A landscape with many valleys, sampled at points; each row gives a point and its height.
A ball rolls from a point to whichever of its 2 nearest points has the largest drop for the distance, and stops where none of them is lower. Distance is the straight distance between rows; heights are no part of it.
z736: [127 118  97 136  95 142 180 189  62 164 111 130 116 111 112 164 154 118
 133 164 130  71 188 101 145  88 110 159 122  77 100 203]  h=4.17
z176: [127 171 105 121  95 125 124 152  68 124  83  72 114 169  96 140 149 156
  58 195 155 115 177 111 134 113 141 127 138 156 117 122]  h=3.82
z28: [143 108 174 171 118 174 130 135 157 118 138 168 158 112 139  37  83 122
 120 136 126 149 109 129  98 110 147 105 121 167 112 135]  h=3.60
z530: [136  88 157 127 121 122  83 142  93 101 151 217 129 139 148  86 160 125
 170 136 148 121 101 137 145 118 106  92 124 165 114 124]  h=2.48
z893: [105 131 135 131  91 120 154 149 119 117 189 128 140 116 162 140 219 115
 159 105 103 136  79 149 136 127 175 116 165 154 122 158]  h=2.45
z38: [141 129 158 148 125 187 120 163 105 111  92 170 142 135 131  53  83 116
 111 163 155 139 149  98 124 109 122  89 107 161  98 120]  h=4.04
z334: [148 141  60  81 168 133 145  86 125 156 135  89 123 181 116 203 136  75
 190 123 102  93 124 123 112 121  77 122 119  68 123 107]  h=7.88
z593: [137 119 156  97 143 116 109 101 206  93 105  88 131 126 201 157 144  78
  80 147 138 147 131 181  99 141 134 115 123 127 145  93]  h=4.74
z311: [107 145 157 123  94 157 175 129 211 131 150 133 148 112 117 122 178  74
 157  74 115 159  84 170  70 180 145 168 141 126 162 125]  h=2.20
z800: [107 146 136 111  89 139 142 148 126 151 129 187 117 152  50 122 136 108
 195  95 159 160 130  95 131 166  77 186 136 152 163  98]  h=3.49
z277: [100  92 124 133  94 106 140 171 100 134 176 137 126  75 159 190 212  93
 170  98 110 136 120 142 134 126 145 143 164 120 113 147]  h=2.90
z258: [144 148  80 135 147 116 127  84  57 141 102  96 147 142 186 137 129 119
  90 172  93 109 117  74 135 120 158  25 141 123 116 152]  h=6.13
z301: [140 118  98  94 125  79  73 135  44 161  92 151  97 169  89 173 158 119
 138 170 163 100 180  92 167 125  84 146 117 125 123 107]  h=4.07
z98: [127  87 143 168 106  84 121 136  65 136 137 171 133  99  74 102 149 126
 103 118 138 100 173 102 143 152  77 125  92  63 121 145]  h=3.99
z574: [123 130 126  75 134 133 107 136 139 120 136  94 120 158 168 162 182 104
 147 134 130 163 116 143 106 124 147 147 157 189 119  87]  h=2.52
z30: [151 102 117  94 202 149 123 123 101 134 145 145 111 139 156 132  85 179
 193  85 120 124  98 168 152  95 141 121 132 114 109 125]  h=6.19
z239: [146 148 157 118 115 178 119 100 218 129 125 123 144 168 140  75 108 144
 164 158 155 133 114 177 127  84 177 117 109 185 125 146]  h=7.67
z11: [ 94 111 156 134  96 142 139 169 153 123 165 157 112  81 162  91 120 175
 157  83 135 194 100 183  98 161 183 170 164 165 154 137]  h=4.40
z513: [119 116 125  84 155 121 136 137 142 126 155 111 117  96 202 184 133 144
 188  64 122 182 127 162 139 160 139 156 158 125 158 104]  h=3.18
z372: [130 100 149 130 127 144  75 157 155 147  76 122 118 126 134 104  50 133
  82 197 171 159 190 114 154  98 108 150 104 153 131  94]  h=5.25
z86: [136 137 133 139 163 113  77 129  60 150  77 140 141 163 120  74  88 156
  67 157 142 141 137  66 169 129  97  80 112 139 127  90]  h=5.60
z182: [141  71  87 132 170  74  62 114  56 149 129 112 135 138  85 157 103 144
 150  80 133 110 178 105 118 154 105 163 118  99 105 118]  h=3.56
z888: [131 137 145 128 161  90 124 105 134 126 156 152 129 147 169 113 134 161
  98 138 104 125  54 126 206  91 127  73 139 122 140 114]  h=7.01
z674: [104 128 164 172  83 148 168 215 148 152 120 136 117 121  61  93 114 121
  54 178 147 145 134 138 121 107  88 181 141 127 119  91]  h=5.20
z200: [122 124 175 149 124 142 108 194 100 147 107 173 139 149 112  37  95 136
  87 179 166 159 150  89 160 112  82 121 110 163 123  92]  h=4.55
z229: [136 139 156 101 132 163 191 115 192 113 138  84 162  96 214 129 146 120
 148  73 118 168 130 176 103 160 177 117 133 120 159 167]  h=3.96
z853: [132 108  96  98 157 145 166 168  74 131 149 126  89 101 147 164 102 171
 173  85 115 121 129 179 137 109 126 124 144  62 124 126]  h=6.31
z696: [124 125  99  65 103 114 135 119 121 155 120 143  69 152  93 190  93 103
 210 118 163 137 176 121 151 108  76 201 123 113 158 101]  h=7.14
z308: [127 141 149 149  90 147 163 124 145  80 129 170 131 100  82  80 118 167
 137  97 152 132 144 178  91 184 138 136 107 116 166 164]  h=1.16
z175: [123  43 147 190 107  66  87 145  85 136 175 147 129  67 133 114 130 151
 106 107 117 130 138 124 144 103 150 146 139 120 102 147]  h=5.39
z686: [121 109 112 128 109 121 166 209  55 196 134 152 118 130  73 152 145 132
 134 125 133 115 140  97 163 122  89 209 149 101 109 131]  h=4.15
z39: [145 164  94  81 168 170 121 102 129 117 110  68 138 190 142 132 100 157
 166 134 128 132 133 139 112 107 176 103 126 158 124 140]  h=5.46
z291: [131  73 141 140 129  84  76 162  64 119 146 125 115 113 144 119 126 172
 105 128 134 136 133 137 135  93 160 132 153 161  96 109]  h=5.54
z70: [125 164  98 101 112 169 137 149 121 156  67  93 123 155  97 135  80 128
 123 179 153 129 204  89 132 114 113 153 111 144 132 129]  h=2.21
z668: [163  86 105 126 181 152 112  83 114 116 131 134 155 118 161 124  78 128
 176  82 110 101 142 151  81 142 158 102 108 114  98 167]  h=3.69
z265: [128 159 112 129 124 117 132 133  57 115 125 145 109 182  26 115 132 184
 159 112 132  86 153 127 136 147 105 147 116  85 136 145]  h=1.81
z555: [104 124 148 155  69 101 156 158 129 112 152 126 115  92 104 139 195 103
  84 140 116 112 117 146 117 126 116 144 144 108 123 119]  h=2.86
z241: [145 114 135 125 159 146 143 146 128  94 126 129 102 119 106 121  75 180
 102  79 120 118 114 206  87 139 131 137 136  87 121 102]  h=1.27
z812: [126 127 135  92 149 122 175 113 176 123 158  77 124 100 202 178 163 133
 162  52  95 156 112 212 102 162 182 146 155 100 154 152]  h=3.59
z280: [130  91 143 169 119 108  96 123  98 138 151 177 154 119 154  94 146 102
 113 154 114 118  88  84 151 104 119  84 125 152 100 127]  h=1.91
z245: [133 108 174 149 132 119 147 112 171  91 156 164 142  96 158  86 111 152
 123  86 130 147  94 201  81 170 176 139 139 151 143 143]  h=4.14
z935: [121 115 117  97  98 107 117 144 117 153 102 142 100 112 106 166 123  95
 146 145 171 141 207 100 151 137  67 183 109 115 157 107]  h=7.33
z670: [144 114 166 147 103 155  90 121 186 106 125 165 120 147 118  71 116  99
 120 200 155  95 120 171 121  79 128 117 107 137 106 124]  h=2.50
z276: [132 122 138 117  93 136 124 101 178 143 132 117 141 128 188 111 162  88
 130 182 137 128 122 120 157  79 154  82 114 154 127 159]  h=7.40
z764: [136 110 130 127 192 117 100 123 109 151 109 134 134 129 129 112  66 164
 109 105 131 144 117  82 168 120  96 116 119 114 127  89]  h=5.92
z478: [138 128 136 166 155  83 122  88 149 152 162  99 138 135 133 123 105 160
  72 126  76 109  40  99 182  77 159  96 141 112 116 129]  h=6.82
z191: [156 167 142  99 175 141 156  74 170  87 120 147 158 183 152 101 145 143
 169  84 137 119 106 184 105 176 182  97 108 189 138 167]  h=7.41
z963: [111 130 109 101 100 177 125 151 134 139  91  67 132 106 155 144  59 147
 119 151 160 164 226 107 126 124 154 174 116 161 140 146]  h=0.79
z435: [151 151  88  92 191 146 110  66 144 106  81  81 158 168 162 146  87 121
 126 123 124 126 145 129  84 166 141  76 108 151 123 131]  h=5.74
z797: [121 140 135 106  93 118 115 122 169  84 113  63 107 111 179 165 143 127
  88 158 141 134 166 163 113 123 162 124 134 128 145 130]  h=5.24
z208: [114 106 124 166  96 129 132 123 115 155 107 101 163  72 137 118 122  92
  95 134 121 138 181  58 115 150 130 127 109 119 122 169]  h=4.85
z479: [133 146  62 112 160 124 152 121  79 156 142 139 147 147  99 194 159  77
 185 109 106  89 120  85 121 152  61 107 121  78 115 120]  h=7.99
z186: [132  98 119 146 183  86 120  78 160 166 182 118 171  88 159 186 145 110
 162  51  87 130  71 129 124 165 130 134 135  97 129 126]  h=3.46
z451: [104 124 117 106 153 146 174 180 113 169 153 120 119  90 153 179 123 121
 154  73 115 181  98 121 135 155  89 183 166  96 136  65]  h=2.04
z332: [118 124 108 127 139  98 136 130  68 131 171 142 140 119 123 162 156 155
 179  82 107 121 105 117 155 142 127 105 148 119 126 148]  h=3.84
z247: [154 110 134 128 118 208 111 134 102 100  88 178 124 145 116  76  90 115
 186 141 148  91 172 149  96 112 131 125  92 116  82 149]  h=3.16
z840: [138 146 117 120 127 132 104 135  75 122  88  81 113 158 158 127 125 156
  66 195 138 130 140 114 143  81 168  91 148 172 105 120]  h=3.19
z926: [ 97 153 182 150  99 148 157 167 193 122 147 135 142 114 171  78 154  77
  92 179 120 166  86 116 138 116 112 103 136 165 156 106]  h=6.24
z972: [164 111 116 110 145 150 131  80 191 112 124  92 140 139 117 151 133  88
 123  84 119 102 127 199  50 146 149 137 112 110 111 131]  h=3.66
z650: [133 118 137 127 162 118 123 123 129 120 152 150 146 130 138 150 176  92
 105 107 110 120  58 122 127 149  88 101 143 125 106  64]  h=2.75
z439: [118 149  78 107 136 139 164 102 135 159 136 102 118 121 122 168 120 123
 197 127 108 100 161 113 160 105 115 114 102  64 153 182]  h=2.49
z658: [149 115 132 173 138 107 113 111  72 100 159 128 168 126 157  96 124 155
  99  96 106 140  91  83 110 146 183  91 149 182  94 145]  h=3.98
z516: [110 111 108 133 160 152 161 158  94 162 173 138 158  89 141 155 136 117
 163  44  93 167  73 122  98 166 121 150 167 117 109  97]  h=1.53
z242: [125 148 102 118 152 165 183 151 117 150 132  71 136 110 135 168 138  96
  76 126  86 118 103 107 109 109 109 110 141  88 106 106]  h=5.17
z192: [165 128 137 101 163 111  62  60 174 116  98 124 127 175 174 118 106 139
 111 171 145 116 117 165 138  94 165  85 110 168 121 127]  h=1.59
z468: [117 196 116 106 126 142 148 124 133 118 139 159 141 169  56 116 149 142
 184  83 131 149  98  98 126 178 113 143 133 162 164 123]  h=2.98
z827: [138  86 130 150 135 157 145 140  92 114 163 143 164  93 171 126 158  99
 144  67 100 139 102 131  75 158 148 111 144 132  86 132]  h=1.05
z835: [121 167  98  94 138 183 142 147 131 149 118 102 115 172 106 135 112 152
 176 141 132 133 120 108 153  83 144 145 140 161 119 124]  h=5.15
z894: [148 104 140  88 139 139 112  89 213 117 124 137 116 147 115 149 107  84
 147 107 137 125 125 192  90 132 110 155 110 124 131  99]  h=3.97
z775: [135 131 155 188 103  77 110  77 156 125 152 111 146 146 124  98 130 133
  41 161  98 114  71 103 133 100 173  99 147 149 123 137]  h=6.59
z42: [123 121 174 147 137  45  80  93 159  83 134 158 123 104 185 109 140 139
  92 144 144 149 113 135 140 168 128 112 122 151 169 111]  h=5.03
z537: [104 144 139 135 132 132 127 141 156 157 124 154 136 127 105 115 127 104
 110 139 124 147 104  64 171 129  79 132 119 139 149  81]  h=4.63
z385: [108 161 178 156 103 103 134 136 148  72 115 129 137 120  91 114 164 113
  70 108 130 153 116 112  83 206 110 141 134 143 154  90]  h=4.21
z460: [123 112  91 138 106 193 174 184  92 182 138 140 104 133  88 135 114 117
 179 127 113  82 126 134 114  81 135 194 145  92  81 160]  h=3.65
z581: [157  88 135 125 181 139  84 130  96 126 123 151 102 143 112 100  53 184
 150 106 129 115 116 154 140  99 124 142 124 107  94  97]  h=6.09
z692: [126 168 115 124 146 185 143 158  74 143 107 133 132 151 126  93  92 175
 157 150 130 133 125  69 172  96 141 110 128 162 113 149]  h=4.83
z194: [141 130 168 113 186 110 141 112 160 106 159 162 127 129 179 116 129 165
 124 101 122 136  66 186 156 130 127 104 133 140 143 114]  h=7.18
z341: [116 184 117 109 101 136 163 132 136 110 147 131 117 152  67 139 171 143
 149 118 117 105  95 153 126 134 118 130 140 118 146 131]  h=2.40
z119: [122 101 106 115 136  70  33  99  83 139  94 123 121 144 163 151 149 126
 114 170 143 137 168  88 162 125 143  90 134 162 129 120]  h=3.95
z779: [129 113 118 141  89  87  78 144  58 149  90 152 114 161  94 125 178 113
  77 205 146  88 158  88 154 109 114 125 129 134 109 128]  h=4.54
z604: [145 134 163 126 167  82  97  50 202  77  99 120 140 135 159 127 113 129
  89 120 149 137 137 154  87 192 181 134 108 182 153 132]  h=3.17
z496: [150 111 108 119 131 144 120  86 164 120 127  77 143 127 164 148 158  75
 117 126 116 106 136 141  89 121 152  94 110 112 106 153]  h=3.25
z431: [135 114  95 124 151  91  83 141  30 161 120 142 128 173  57 140 139 137
 143 111 137 113 161  80 142 148  80 159 124 106 110  92]  h=3.81
z790: [130 150  89 125 122 174 158 160 106 189  87 113 120 166  55 143  87 106
 162 156 135 103 178  66 129 100  99 194 108 116 118 150]  h=2.93
z933: [118 147 112 158  92 101 148 104 115 142 111  98 124 106 128 130 140 125
  62 193 111  95 143  87 169 102 125  74 120  82 144 168]  h=5.81
z271: [113  84 135 172  83  95 114 130 117 122 147 116 135  55 127 129 143 127
 114  98 118 137 160 116  99 153 160 145 130 120 122 171]  h=5.21
z90: [ 94 164 185 185  80 154 176 201 180 119 129 130 148 112 107  72 121 106
  63 189 133 166 101 122 121 116 106 134 146 150 142  89]  h=5.72
z925: [110 145 149 101 108 123 139 163 125  93 160 122 132 129 175 165 220 105
 149 111 119 165  85 144 111 161 138 132 168 168 123  95]  h=1.85
z620: [135 106  94 132 110 138 166 202  49 172 112 141  94 143  74 157 125 148
 154 148 136  78 176 139 140  86 116 211 143  86  94 166]  h=3.90
z904: [105 151 157 129 112 100 163 148 130  94 165 138 109 101 142 124 156 191
 138  99 116 155  89 157 164 144 140 135 160 132 171 140]  h=3.02
z505: [113 130 131 115 103 136 147 147 148 124 147 104  95  93 140 130  97 197
 146 118 142 152 140 163 148 106 161 162 145 126 155 147]  h=2.47
z664: [142 108 118 127 157 141 109 107 109 113  87 127 145 112 146 116 108  93
  88 140 129 124 155  89 103 148  97  71  99 105 122 115]  h=5.73
z589: [116 140 128 107 124 151 133 135 150 174 123 170 128 145  97 151 130  54
 176 131 142 155 109  70 150 122  69 161 121 152 139  89]  h=4.06
z390: [131 147 123  98 119 146 166  87 191 126 125 137 107 115 131 140 122 116
 174 128 127 105 146 160 162 124 101 103  93  63 169 165]  h=2.31
z751: [125 101 157 138 147 102  69 157 108 184  89 146 121 144 117  86  88 141
  67 181 157 166 156  75 187 107  87 156 120 144 138  72]  h=5.11
z515: [117 171 119 133  78 163 150 174 118 117 103  88 116 153  75 116 134 162
  97 183 154 122 157 140 118  99 154 154 144 160 106 135]  h=4.34
z413: [143 114 138 118 147 161 167 137 141 138 163 153 134 143 109 132 156  90
 141  79 100 111  52 176  99 130 111 122 145 102 100  93]  h=2.29
z61: [143  98 142 104 145 112 106 104 188 105 108 125 107 110 139 159 116  86
  85 120 138 130 140 170 109 146  86 126 113  93 135  78]  h=4.31
z252: [141 162 137  96 129 152 144  94 186 111 148 108 149 180 147  99 149 173
 185 102 142 138 101 194 125 124 208 127 136 194 141 170]  h=7.53
z756: [134 112 159 155 134 119 125  85 165 129 150 169 165  93 178  88 115 132
 150 119 126 142 110  97 171 127 151  83 112 145 145 176]  h=5.59
z383: [137 152 131 101 141 212 192 171 155 140 121 146 112 166  87 115 112 112
 152 114 118 124  77 179 114 102  99 131 138  96 104  93]  h=1.76
z50: [129 136  79 138 119 119 106 100  94 123 111  88 131 153  76 138 128 135
 131 143 112  83 164  91 103 127 136 119 110 116 114 164]  h=4.22
z151: [134 131 123 156  79 149 163 140 147 122 147  95 122 112  88 127 154 115
  89 139 102  84 103 165  88  88 155 131 139  94  93 149]  h=2.25
z100: [131 130 140 139 149 126 118 154  74 103 139 120 156 122 137 111 129 165
 117  82 127 176 107  97 104 177 154 127 154 184 113 106]  h=3.67
z897: [112 138 124  98 106 187 184 126 209 166 147  76 140  95 180 144 136  97
 168 101 117 164 142 148 124 125 147 152 126 108 159 160]  h=4.41
z874: [113 118 109 120  86 161 145 158 130 138 117 108 108  81 133 124  66 185
 167 132 158 144 216 154 145 118 141 173 117 113 158 176]  h=1.89
z828: [123  98 172 179 100  73 110 138 118 108 136 161 134  86 115  77 124 138
  73 125 131 139 142 107 142 154 102 129 112  94 156 122]  h=4.30
z597: [139 115 119 149  96 171 151 142 122 118 125 121 111 108  85 112  92 159
 127 120 123  88 152 182  90 108 144 146 118  75 102 149]  h=1.74
z545: [138  69  82 148 131 140 142 165  59 145 136 101 118  99 108 172 127 118
 129 112  96  81 162 146  89 105 145 145 136  69  61 157]  h=3.11
z49: [127 106 159 127 116  93 103 131 139  92 118 169 100  97 141 131 163  91
  84 156 150 120 131 143 129 150  62 103 119  99 146  80]  h=4.69
z883: [132  99 109 124 150 131 148 187  84 160 119  90 120 105 138 173 128 119
  62 139 110 123 127 110 126  99 105 154 155 110  89  83]  h=4.82
z952: [140 121 166 174  97 123 110  94 188  94 134 144 145 109 116  70 109 118
 102 146 142 123 132 143 100 130 154 114 106 152 132 159]  h=3.14
z876: [104 114 193 163 118  72 127 134 172  83 160 166 109  63 161 105 130 138
 105 112 129 152 111 151 146 170 100 148 124 110 180 108]  h=4.67
z886: [122 130 157 136 132 105 139  82 224 129 162 154 146 128 104 145 167  96
 154  52 101 131  72 180  83 192 142 179 133 136 151 123]  h=2.69
z403: [112 126 152 121 119 146  84 143 207 118  78 110 127 129 141 116  76  94
  84 169 167 180 176 118 116 133 103 150 112 170 141  70]  h=4.61
z476: [113 146 131 125 106 146 141 107 167  92 124 146 140 109 124 104 123 143
 173  89 142 159 158 132  95 189 147 139 112 158 169 167]  h=0.38
z214: [124 155 153 112 162 101 102 123 150 104 141 110 140 144 150 130 147 148
 121 104 129 176  76 129 110 152 158 148 154 202 139  86]  h=3.20
z333: [120 160  71 143 155 123 182 140  61 136 127  70 153 110 137 153 130 122
  99 132  79 102 141  70 126 139 104  78 133  75 121 147]  h=5.53
z170: [138 147 105 131 114 121 114 103 127 106 120 131  96 170  13 121 105 173
 162  94 133  90 134 174  85 151 126 171 120 111 136 136]  h=1.31
z600: [145 122  72  94 177 154 120 104 121 199 106 119 129 156 125 182  96  64
 184 145 114 104 131  81 143  90  78 136 111  90  99 102]  h=7.75
z76: [149 140 122 118 139 132  74  89 115 128  95 127 126 185 153  95 136 133
 109 190 127 114 103 108 146  82 154  67 131 179 110 123]  h=2.42
z755: [138 117 132 142 119 117 113 111 107 123 123 194 117 108  96 109 117 117
 156 116 141  81 158 114 152 139  69 112  81  65 145 145]  h=3.72
z145: [133 134 128 133 129  83 122  99 102  95 120 167 109 120 132 137 162 117
  86 147 120  91 115 130 153 151  68  66 115  71 142 116]  h=5.01
z542: [ 93 148 129 150 125  94 131 143  94 132 173 118 136 117 112 118 140 188
 133  96 104 153  82  91 181 126 149 140 159 149 147 139]  h=3.47
z979: [131  97 109 118 146  89  67 118 105 155 136 134 106 140 147 161 147 128
 129 165 131 118 116 107 180  74 112 117 138 141 104 106]  h=3.43
z666: [126 130 144 123 132  85  64 102 205 120 121 140  95 160  79 126 106 140
 109 156 156 144 117 142 146 115 103 162 119 152 162  78]  h=5.36
z15: [120 148 120  73 102 112 134 115 148 141 132 155  70 163  89 182 156  95
 175 139 150 114 119 142 156  96  85 159 130 117 147  94]  h=6.95
z316: [142 143 108 149 159 111 112  79 130 120 136 113 139 154  76 121  99 168
 139  92 105 101 116 113 106 152 160 127 119 143 131 163]  h=3.86
z659: [133 120 146 133 133 121  71  90 187  93  73  89 141 124 136 123  83 117
  71 134 153 158 175 127  83 163 145 132 110 170 134 104]  h=3.85
z318: [167 157 155 112 179 111 145  84 134  62 132 166 130 172 166  89 138 157
 120 125 146 107  82 202 122 144 162  71 117 169 123 137]  h=7.30
z523: [148  58  90 157 162 104  93 142  28 164 122  92 135 113 105 154  98 132
 120 115 109  87 188 105  98 124 118 151 123  73  71 141]  h=3.34
z249: [132 126 141 188 100 132 126 114 116 123 130 124 180  93 129  74 107 111
  90 123 115 156 132  55 101 157 158 101 123 158 115 160]  h=4.39
z677: [136  94 154 129 111 173 115 159 110 119 133 206 114 120 134  76 116 139
 183 139 152 117 136 153 132 101 114 135 110 133 109 134]  h=2.83
z746: [121 185 150 131 100 149 176 128 176  81 143 147 125 148  71 105 158 139
 117  95 125 124  86 198  82 174 144 130 140 132 145 138]  h=1.82
z546: [130 130 153 109 130 190 134 163 162 124 108 172 114 162 103 112 109  94
 142 149 148 132 112 163 109 109  91 132 122 140 100  76]  h=1.02
z627: [114 182 172 132 124 128 153 115 173 109 136 121 163 135 219  94 166  89
  95 163 116 169  78  99 155 138 132  65 141 164 161 115]  h=6.68
z645: [147 148 158 118 106 217 150 143 179 117 108 147 127 169 124  89 127  92
 150 176 146 101 124 181 112  70 130 102 114 128  90 114]  h=1.83
z747: [141 108 152 153 171  70  88  56 158 114 129 167 155  97 196 113 112 137
 110 121 126 139 121 103 143 169 145  88 106 149 149 151]  h=5.34
z324: [139  91  97 152 157  97  90 134  19 124 139 140 134 133 115 118 103 185
 194 104 113  96 176 108 131 121 163 112 125 105  99 196]  h=4.09
z141: [125 121 145 160 110  77  66 101 178 119 142 109 114 134  71 114 113 170
  88 138 127 126 120 134 120 109 158 170 129 152 139 117]  h=5.00
z514: [151 103 112 137 154 117 125 100 141 107 144 153 109 141  70 131 106 174
 141  54 112  94  93 209  71 155 156 162 134 104 114 134]  h=0.87
z681: [128 173 122  87 110 137 162 145 133 126 100 132  69 154  80 166 119 124
 115 160 164 112 149 144 156 116  52 149 121  78 158  76]  h=6.70
z532: [130 142 159 106 108 149 124  97 224 129 145 128 145 138 167  99 167  95
 171 129 147 143 120 159 137 119 150 111 113 174 156 149]  h=7.63
z837: [135 108 125 138 146 101 124  93 153 132 154  98 148 110 172 158 150 116
 121 102 102 127  92 126 133 122 163 108 138 124 115 145]  h=3.70
z846: [133  98 109  73 142 189 161 147 137 174 144 155 107 145 137 147  97 110
 203  71 131 159  89 185 108 115 120 165 155 114 120  91]  h=3.13
z492: [ 95 143 172 158 131  92  83 117 209 141 134 150 129 125 122 103 105 124
  99 145 126 170  99  80 178 132  88 156 117 150 182  82]  h=5.22
z782: [112 141 113 131  87 119 146 129 144 132 121  78  97  92 142 158 128 145
  88 181 134 115 158 129 155  82 136 121 124  96 143 159]  h=5.69
z184: [123 200 166 145 118 150 179 127 184  66 111  92 144 127 134  98 103 165
  84 126 144 177 115 163  91 170 184 119 140 157 160 128]  h=5.26
z858: [126 152 105  87 151 150 177 138 129 140 126 132  84 130 111 158  89 151
 158 104 123 125 119 154 159 108  81 141 133  64 155  95]  h=6.46
z938: [114 133 126 163  94  96 105 127 115 143 127  86 124 121  65 119 131 158
  83 144 135 126 166  92 123 123 144 160 127 133 131 138]  h=4.64
z470: [127 130  97  91 129 113 115 165  33 120 103 128 103 148 124 156 148 148
 148 144 163 118 195 108 148 129 112 122 124 132 121 137]  h=3.68
z3: [106 110 132 145 119 103 101 167  84 168 142 148 136 136 157 131 168 123
 102 183 119 128 100  65 207  82 113 127 155 167 108 112]  h=2.77
z99: [158 104 106 132 191 111  94  76 106 104  92  97 148 126 156 148  76 135
  85 115 118 119 148 125  92 163 136  78 109 111 117 122]  h=5.94
z882: [137  93 150 142  88  96  71 138 116  90 152 132  96 146 142  99 150 151
 106 189 151 119 128 167 118  78 173 131 137 184 107 123]  h=5.75
z355: [128 145 132 141 118 124 146 100 141 117  80 124 137 110 135 124 128  93
  48 163 124 108 135 111 129 139  90  62 107  69 152 131]  h=5.38
z24: [149 119 146 129 144  81  65  67 200 107 135 108 132 144 166 110 112 148
 108 150 135 140 117 155 123 111 200 129 126 201 135 140]  h=2.39
z278: [129 157  83 137 157 111 125 110  37 135 110 107 163 157 129 133 134 138
 101 130 103 120 127  59 132 168 108  63 136 117 129 124]  h=5.84
z973: [117 152  62  82 137 141 161 148  76 130 108 104 107 129 136 173 113 138
 189 139 135 129 201 105 142 132 105 130 118 105 157 164]  h=3.15
z682: [154 126 110 114 163 171 127 114 100 107 111 163 129 140 116 115  93 122
 186 104 128  94 136 141 109 139 100 107  91  85 116 134]  h=3.44
z66: [114 145 135 129  63 179 184 202 154 143 132 123  99 125  83 116 134 132
 111 170 145 120 116 180 121  79 131 191 150 136 117 114]  h=4.77
z695: [124 128  96  80 139 137 114 109 150 168  84 111 109 128 138 183  88  70
 144 148 145 134 181  89 148 116  79 156 103 110 144  93]  h=7.55
z363: [109 146 144 119 105 132 148 109 192 109 121 149 127  83 143 138 135 101
 161 109 147 151 151 132 135 168 103 134 103 106 180 148]  h=1.44
z539: [132  93  93 138 158 138 112 125  79 138 135 135 149 101 154 108  65 173
 195  72 126 136 176 112 113 148 155 124 110 118 122 181]  h=3.89
z987: [109 145 111 141  81 109 180 183  61 150 129 113 111 105 126 158 163 158
 101 182 138 102 157  94 190  87 145 136 140 117 125 199]  h=4.56
z694: [127 136 158 147 100 101 108 132 150  96 157  83 121 140 178 101 170 127
  65 193 121 140  87 154 115  86 179 114 164 192 111 113]  h=6.03
z744: [129 102  76 106 128 195 169 143 121 171 139 136 118 135  98 148 103 102
 210  75 101 107 124 156  75 123 126 167 132  83  98 143]  h=3.41
z653: [131 132 132 134 147 177 141 174  47 153  84 147 146 136 128  83  83 140
 114 150 144 127 174  69 146 121  99 109  96 113 103 138]  h=4.46
z195: [ 88 157 178 169  54  71 132 146 131  84 151 110 124  87 124 122 204 128
  81 133 114 140 126 106 128 172 130 154 151 123 158 122]  h=3.52
z488: [127 152  65 103 156 150 124 124  69 152 107  81 144 140 165 159 133 121
 160 165 114 119 160  63 136 115 144  77 124 144 116 164]  h=6.43
z343: [134 166  85 105 130 170 140 147  72 149 104 140 106 199  46 133 104 142
 203 123 127  96 147 102 122 118  99 169 127 114 109 125]  h=2.32
z286: [131  92 101 138 105 134 144 133 115 135 146  92 128 101 137 175 184  86
 124 136 104  89 137 139 104  91 141 113 132  93  80 172]  h=2.76
z484: [111 120  99 137 140 109 160 188  57 182 143 111 128 102 126 185 150 134
 111 127 105 128 128  75 172 114  97 163 153 103 109 117]  h=4.48
z231: [142 102 138 129 186  88 124  66 168 132 153 144 163 106 168 179 164  83
 120  81 107 114  75 143 120 177  86 103 119  86 131 102]  h=3.21
z154: [133 131 150 168 107 132 113 135 155 133 149 102 130 135 124  86 115 136
  60 185 118 123  92 131 132  59 160 120 144 161  93 110]  h=6.32
z97: [100 216 178 159 124 116 169 119 187  81 114 132 147 142  88 105 133 147
  86 114 119 157 100 121 124 196 126 117 134 140 183 117]  h=4.76
z404: [102 126 145 149  98 119 137 124 161 145 162 163 128  80 157  98 135 143
 157 141 134 138 121 105 207  93 136 119 118 123 163 176]  h=5.42
z887: [124 104  78 146 142  77 122 142  53 128 165 121 120 109 111 174 135 172
 204  73  92  95 165 155 137 128 161 116 147  89 120 197]  h=4.08
z464: [138 123 113 122 108 108  59 103 103 123  79 128 123 158 107 138 162  85
  98 179 156 112 169  92 103 149 107 104 112 154 119 113]  h=4.53
z346: [142 174 124 151 162 115 123  74 147 100 109 137 161 176  57 116 122 130
  96 101 111 100  86 107  99 179 128 101 112 138 134 128]  h=3.51
z357: [ 98 146 124 131  85 128 119 132 145 152 106 105 132 114 183 127 162  99
  89 216 141 146 141  78 169  82 138 108 137 170 137 142]  h=7.08
z684: [129 125 140  70 150 139 150 149 163 136 148 138  95 115 167 165 124 112
 164  87 138 181  90 169 127 141 100 163 159 129 153  53]  h=2.66
z293: [120 120 126 127 113 182 188 135 152 121 151 117 157  92 144 133 178  65
 141  72 103 141 106 159  57 158 148 126 141 108 113 146]  h=1.58
z865: [132 162 145 134 170  87 145  67 181  96 137 149 152 159  96 134 153 122
 117  75 124 119  84 153  86 207 139 140 115 150 141 121]  h=3.09
z29: [147  69 143 128 170 131 109  92 175 119 139 161 136  87 178 112  92 130
 155  82 131 134 130 176 108 139 152 129 105 130 126 149]  h=3.91
z822: [101 153  97 107 126 137 122 127 111 160 123  73 139 132 175 170 159 111
 124 166 119 147 130  67 165  98 153 113 140 169 125 143]  h=6.71
z999: [ 89 139 145 153  72  97 136 170  90 149 142 139 134  87 144 110 165 153
 118 165 140 136 162  74 207 108 143 136 133 142 155 180]  h=4.99

Call two points neighbours if one is among the 2 nearest of the other. Go from one point of each pair to the other, from neighbour to neighbour, staying as low as possible. Name the highest point that can't be avoided.
z546 / z496 | z837
z496 / z192 | z372
z286 / z476 | z301
z827 / z286 | z897
z963 / z668 | z324
z963 / z514 | z790

Two balls start at each pair of points below. Name the first point that both come to, or write never.
z666 / z154 | never
z882 / z357 | never
z276 / z627 | never
